Each row is a point on a landscape with many peaks, with its height.
A climber steps from a point to the highest of its 2 nearest points, and stops where none of them is higher. Distance is the straight distance between rows; heights are no part of it.
K_732: [ 25  -8   4 -21 -47 -23 -29 -27  48 -59 -54 -18  55  27 -50  31 -14 -23
  35  25 -22   7  40  -9  46]  (h 3.58)
K_32: [ 30  -5  64 -25 -24 -46 -98  -2 -24 -22 -24  23  20  -4   5  39  42  34
  20  22   8 -37 -16  33  62]  (h 3.46)
K_159: [ 47   8  32  56  18 -18  27   4   3  52 -51  35 -41  17   3  -6 -31 -72
 -34   5 -52 -17 -77 -51  16]  (h 4.08)
K_271: [-32  24   7  36  61  26 -14  18 -64  -2  28  17 -27 -51  58  33 -20  -9
  -4  17 -20 -14 -32 -10 -31]  (h 7.96)
K_975: [ -3  13 -20   0  -2 -11  46  16  36   2  29   1  50  25  12  -4 -10 -62
  56  12  -7 -23 -22  12  -2]  (h 3.07)
K_888: [-51  -1 -35  37  -6  13  27 -46   6 -40 -52 -40 -21 -18 -22  43 -81  10
  37  38 -33  30   8 -13 -33]  (h 0.55)
K_785: [ 47  16 -61   2   2  40  35  23  -3   6 -59 -29  -5 -25 -68 -63 -19 -53
 -78 -36   6  74  58 -68  23]  (h 5.93)
K_585: [  5 -39  42  44  -5  11 -12  -4  25  55 -22 -37  10 -12 -21 -58  18  13
 -50 -45  19  -8  11 -49  -3]  (h 4.03)
K_351: [ 56   8   5  39 -13 -14  13 -58  -6 -14 -37  -1 -71   0  -2  52 -56 -38
 -35   3 -62  32  12 -49  26]  (h 3.89)
K_587: [ 67 -17  56 -11  35 -74  -7 -18 -14  17  74  10 -49  44  81  61  29  40
 -58  34 -24 -17 -67  14  74]  (h 6.27)
K_613: [ 51  26 -44 -29   4  26  36  50 -13   6 -14   8   6 -21 -37 -25  -9 -62
 -57 -24  -9  67  36 -21  13]  (h 6.80)
K_549: [ -4 -38  -6 -14  35  -5  -6  16 -25 -34   8 -78  18 -19  31  56  -1  62
 -25  20 -24  35  -3  26   5]  (h 3.45)
K_534: [ -37  -12  -13   -9  -29    0  -50  -33  -10 -108   39  -32   53    2
   -5   48   45   45   56   17   43  -42   54   55   11]  (h 1.80)
K_748: [-28  -1 -16  32  -6 -10 -11 -41  -8 -75 -28 -37   8 -13   4  64 -60  -2
  53  51 -29   1   9  -1   9]  (h 0.93)
K_966: [ 29 -31  59 -20 -25 -34 -54  -8  18  25  -1   4  25   3  -5  -6  35  33
  -8 -15  20 -16  16  15  32]  (h 4.14)
K_881: [-32 -28 -40 -56   4  27   2  19  -9 -69  28 -31  48  -6 -28  36  26  66
   5   6  24  35  58  78 -29]  (h 2.49)
K_689: [-11 -42  38  -8 -23  12 -50   7  11  20 -12   1  28 -20 -29 -33  29  35
 -11 -42  33 -13  46   9 -17]  (h 4.93)
K_463: [ 20  14  28 -50  -8  -6 -10  88 -16  29  23  79  44 -10 -19 -54  54 -70
 -17 -36  16 -13   3  45  -5]  (h 8.98)
K_561: [ 17  21  32  20 -15  -9 -22 -43 -33  -1 101   1 -19 -31  32  31  28 -23
 -34 -12  20 -15  36 -41  35]  (h 1.25)
K_914: [ -2 -40  31  77 -14  -4  13 -71  44  42 -23 -72 -10   7 -15 -29  -6   5
 -24 -24   3 -19  -2 -80  16]  (h 3.32)
K_919: [ 33  26  46 -21 -70 -51 -87 -51 -11 -59 -13  19 -10   7  -4  65  14  25
  35  36   1 -22  21  10  78]  (h 2.93)
K_256: [ 40 -23  39  -1  -8 -47 -10 -41  28  29  25 -23  -9  27  35  24  -2  36
  -6  10  -7  -3 -11  -8  44]  (h 3.34)
K_902: [-64 -19 -12  36  34  65 -32  33 -35  -7 -39  12  13 -46 -19 -35   3   5
   7 -25  18 -24  14   4 -75]  (h 6.68)
K_645: [-48   8  18 -15  32  38  48  40  34 110  34  19 -23  14  14 -84  15  32
 -28 -41  26  -7 -36 -11 -82]  (h 8.40)
K_249: [  5 -17 -15 -40 -45 -18   7  43  59 -38   1  33  96  72 -43 -71  61 -53
  60 -34  21 -49  44  69  -2]  (h 6.81)
K_705: [-44   0  -2  18 -18  -1 -31 -57  -3 -68  30 -27  16 -13  23  52 -13  38
  61  28  17 -25  37  14   5]  (h 1.38)
K_57: [ 11   8  -1 -57 -13  -8   8  79  14 -23  28  45  85  24 -19 -41  66 -59
  18 -32  13 -23  16  80   0]  (h 7.86)
K_735: [ 39  19  43 -34 -10 -25 -18  -2 -33   4  98   2  -8 -12  28  43  61  14
 -49  -8  19   0   7  10  46]  (h 1.63)
K_784: [-18  -2 -55 -48 -20  26  22  47  27 -71 -21  47  66  31 -74 -17  14 -39
  45  -5   6  14  61  74 -45]  (h 5.15)
K_714: [-14 -19  23 -13  -3   1  38  37  58  79  -8   2  22  32  -6 -69  18  20
   2 -32  21 -11 -36  16 -44]  (h 7.15)
K_858: [-27  26  43  15  44 -34 -23 -34 -29   2  80  15 -57   7 109  63 -12  58
  24  55 -16 -40 -57  -3  15]  (h 8.03)
K_60: [ -4 -20  -7 -58   9 -11  -3  22 -16 -39  37 -43  35  -6  12  54  28  65
  -5  13   1  27  10  64   8]  (h 2.95)
K_33: [-56  -6 -39  32  20  78  35 -11   2  58 -21 -44 -40 -31 -31 -82  -5  34
 -42 -56  41  21  25 -69 -63]  (h 6.54)
K_582: [ 32  17   1 -33   1  12  13  66 -13  39   7  44  13 -20 -18 -37  13 -51
 -37 -33   4  30   6  14 -11]  (h 7.87)
K_679: [ 69  -9  52 -44  27 -97   5  21  24  32  81   9  13  55  63   9  50  22
 -39  36   0 -19 -81  44  98]  (h 5.38)
K_201: [ 43 -21  16  23   6 -24  18 -48   2  12   1 -37 -50   5  25  49 -34  21
 -36   3 -43  33  -3 -24  22]  (h 3.31)
K_83: [-25 -19 -21   1 -38   0 -25 -15  44 -62 -59   9  58  29 -54  -2 -13  -9
  88  15   8 -27  37  29 -10]  (h 4.41)
K_924: [  0  22  49   4  -1 -21  -3  -8  -3  64  23  74 -42   1  32   1 -18  -7
  15   6  -2 -23 -33  -9 -22]  (h 5.03)
K_106: [-33   8 -33  31   4  37  25 -41 -13   2 -32 -15 -52 -41 -20  15 -70  14
  -9   4 -16  44  22 -37 -47]  (h 0.71)
K_897: [ 48  10   4  59  12   9  63  22   7  58 -73  -9 -38  15 -25 -48 -19 -73
 -63 -14 -43  12 -75 -68   6]  (h 3.71)
K_346: [ 42  31  -7 -53  -4 -49  40  50  33 -13  42   9  66  49  22  12  18 -77
  33  26 -25  -5 -37  42  52]  (h 3.85)
K_406: [ 31  -7  -5 -37   6 -87 -17 -35  47  48  -9  22 -44  77  78  12 -33  50
  69  69 -17 -18 -99  20  65]  (h 5.07)
K_87: [-21  12 -34   9 -12  44   9 -23 -20   1  45   6 -17 -46 -19 -24  -9 -24
 -15 -38  35  22  79 -41 -23]  (h 1.29)
K_456: [ 22  11  43  39   9 -20  18 -19   6  69  -8  49 -52  12  23  -2 -27 -31
 -13   3 -25 -22 -54 -44  -8]  (h 4.50)
K_628: [  4  43  59  -2 -31 -29 -47 -12 -35  11  41  94 -34 -20  34  26   6 -26
  27  14  11 -43  -7  -1   6]  (h 5.78)
K_773: [-69 -37 -16  18  27  45  -5  23  13  -8 -64 -18  34  -2 -22 -26  -3  50
  41 -12   9 -21  -8  37 -80]  (h 5.85)
K_753: [ 12  35  -5  29  29   9 -10  10 -75 -33  12  20 -33 -47  35  60 -29 -36
 -16  28 -38  13 -16 -11   6]  (h 7.24)
K_864: [ -6 -28 -44 -40 -38  10  37  42  74 -39 -25  13  87  63 -75 -70  35 -17
  41 -35  14  -3  60  73 -37]  (h 5.92)
K_232: [ 28  -1 -30  53 -12  34  40 -43  10  17 -74 -52 -45 -19 -65 -35 -35 -35
 -63 -33 -16  51  23 -91  13]  (h 5.06)
K_282: [ -28  -22  -26  -40  -31   15  -30   -6   -3 -104   27  -11   58    4
  -48   36   48   54   29    8   42   -2   81   78  -10]  (h 2.13)
K_467: [ -78    6  -13   -1   22   75   35   21    8   86    9   15  -40   -9
  -13  -97   12   27  -14  -61   45  -10    5  -38 -103]  (h 7.46)
K_760: [-44  24 -42  31 -18  56  -5  -4 -36  -3   4  46 -21 -52 -36 -50 -26 -72
   6 -35  40  -7  74 -54 -43]  (h 1.66)
K_543: [ -22   -2  -17  -24   28  -61  -27  -18   27   30   -2   17  -21   55
   96    9  -32   56  102   75   -2  -40 -100   39   32]  (h 5.84)
K_416: [ 43  25  33 -63 -36 -58 -24 -29 -25 -18  81 -14 -27  14  29  82  54  70
 -24  16  16   9  -6  34  63]  (h 2.03)
K_404: [-42 -32 -27   8  46  54  58  36  28  50 -38 -90   0   0  -9 -51   1  77
 -52 -28   1  42 -32 -10 -62]  (h 5.49)
K_721: [ 23   2  57  26  43 -35 -36 -23 -46   9  39  23 -62  -3  76  62   0  34
 -32  33 -29 -25 -55  -4  29]  (h 7.11)
K_727: [-16   1 -48 -36  -4  45  -8  62 -27 -68 -10  45  58 -15 -67 -14  32 -40
   4 -15  12  13  69  60 -36]  (h 4.65)
K_432: [-45 -32 -26  18  -2  18   8  -2  36 -28 -68 -24  48  22 -38  -9 -20  16
  65   9  -1 -18  -6  31 -39]  (h 5.13)
K_948: [ 13  11 -13  11  -5  27  -1 -19 -32   2  84  -8  -5 -42   7 -12  24 -47
 -42 -37  36  10  70 -54  19]  (h 0.96)
K_765: [-35  33 -34  24 -20  18  31  -9  11 -20   1  35  21  -2 -19   1 -37 -87
  68   9  -5 -23  12 -14 -35]  (h 2.46)
K_61: [ 43  23  20 -38 -54 -61 -40 -53 -15 -56  27 -11 -23  22  26  90  11  44
  22  44  -7   3   0  20  81]  (h 2.48)
K_302: [-55  12  -2  32  48  52 -28  30 -55   2  -4  30  -6 -53  24  -2  -9  -7
   9  -6   4 -20  -7   0 -60]  (h 7.29)
K_712: [-20 -30  -7  -3  11  51 -34  43 -25   8 -46   8  19 -43 -51 -51  14  14
 -30 -44  27  18  49   7 -48]  (h 5.87)
K_284: [ -2 -34 -34   4  59  40  24  46 -21  22 -47 -67   1 -35  -4 -19 -15  51
 -71 -22 -13  62  -8  -6 -30]  (h 4.66)
K_473: [ -39   -8  -55   32   28   77   79    3   24   54  -36 -101  -23  -14
  -30  -95    9   41  -68  -48   33   37  -11  -70  -44]  (h 6.42)
K_68: [ 51  -1  -3 -53 -40 -79 -37 -45  65  26 -27  21 -18  73  34   5 -18  33
  80  50  -3  -6 -48  24  83]  (h 4.28)
K_158: [  7 -35 -40   9  62  22  22  38 -42 -13 -20 -78   1 -40  14  24 -21  28
 -61   8 -39  61  -9   0  -4]  (h 4.09)
K_835: [ 56   7 -25  39  -9  12  29 -54  -2 -11 -49 -21 -63  -7 -40  15 -54 -53
 -64 -20 -49  58  40 -80  34]  (h 4.43)
K_450: [ 46  19  16 -55  11 -77  20  40  18   9  63  20  40  47  52  18  33 -28
  18  39  -9 -19 -68  53  69]  (h 4.54)
K_807: [-61  31 -26  47 -26  44  10 -21 -11  -6 -33  47 -23 -33 -37 -27 -48 -62
  46 -12  11 -19  30 -36 -65]  (h 2.01)
K_17: [ 19  19  -2  54 -19  30  75  19  21  59 -97 -23 -20  11 -61 -87   0 -70
 -53 -24 -17   9 -73 -81 -10]  (h 3.39)
K_887: [ 16  61  27 -12 -16 -16 -28   3 -65 -36  29  68 -35 -30  29  73  -2 -21
  10  35 -17  -8 -14  18  13]  (h 6.51)
K_49: [-55   8  17  20  42 -31 -40 -41   9   3  22  -6 -31  21 104  35 -31  67
  82  61  -5 -51 -67   7   5]  (h 6.87)

Two climbers start at each pair of points below. Name the first point that both come to, or write -.
K_924, K_87 | -
K_948, K_785 | -
K_351, K_456 | -

Where does a climber stop that starts at each point below?
K_705 | K_645
K_549 | K_645
K_17 | K_463
K_966 | K_271
K_897 | K_271
K_732 | K_271
K_201 | K_463
K_561 | K_271
K_68 | K_858
K_406 | K_858
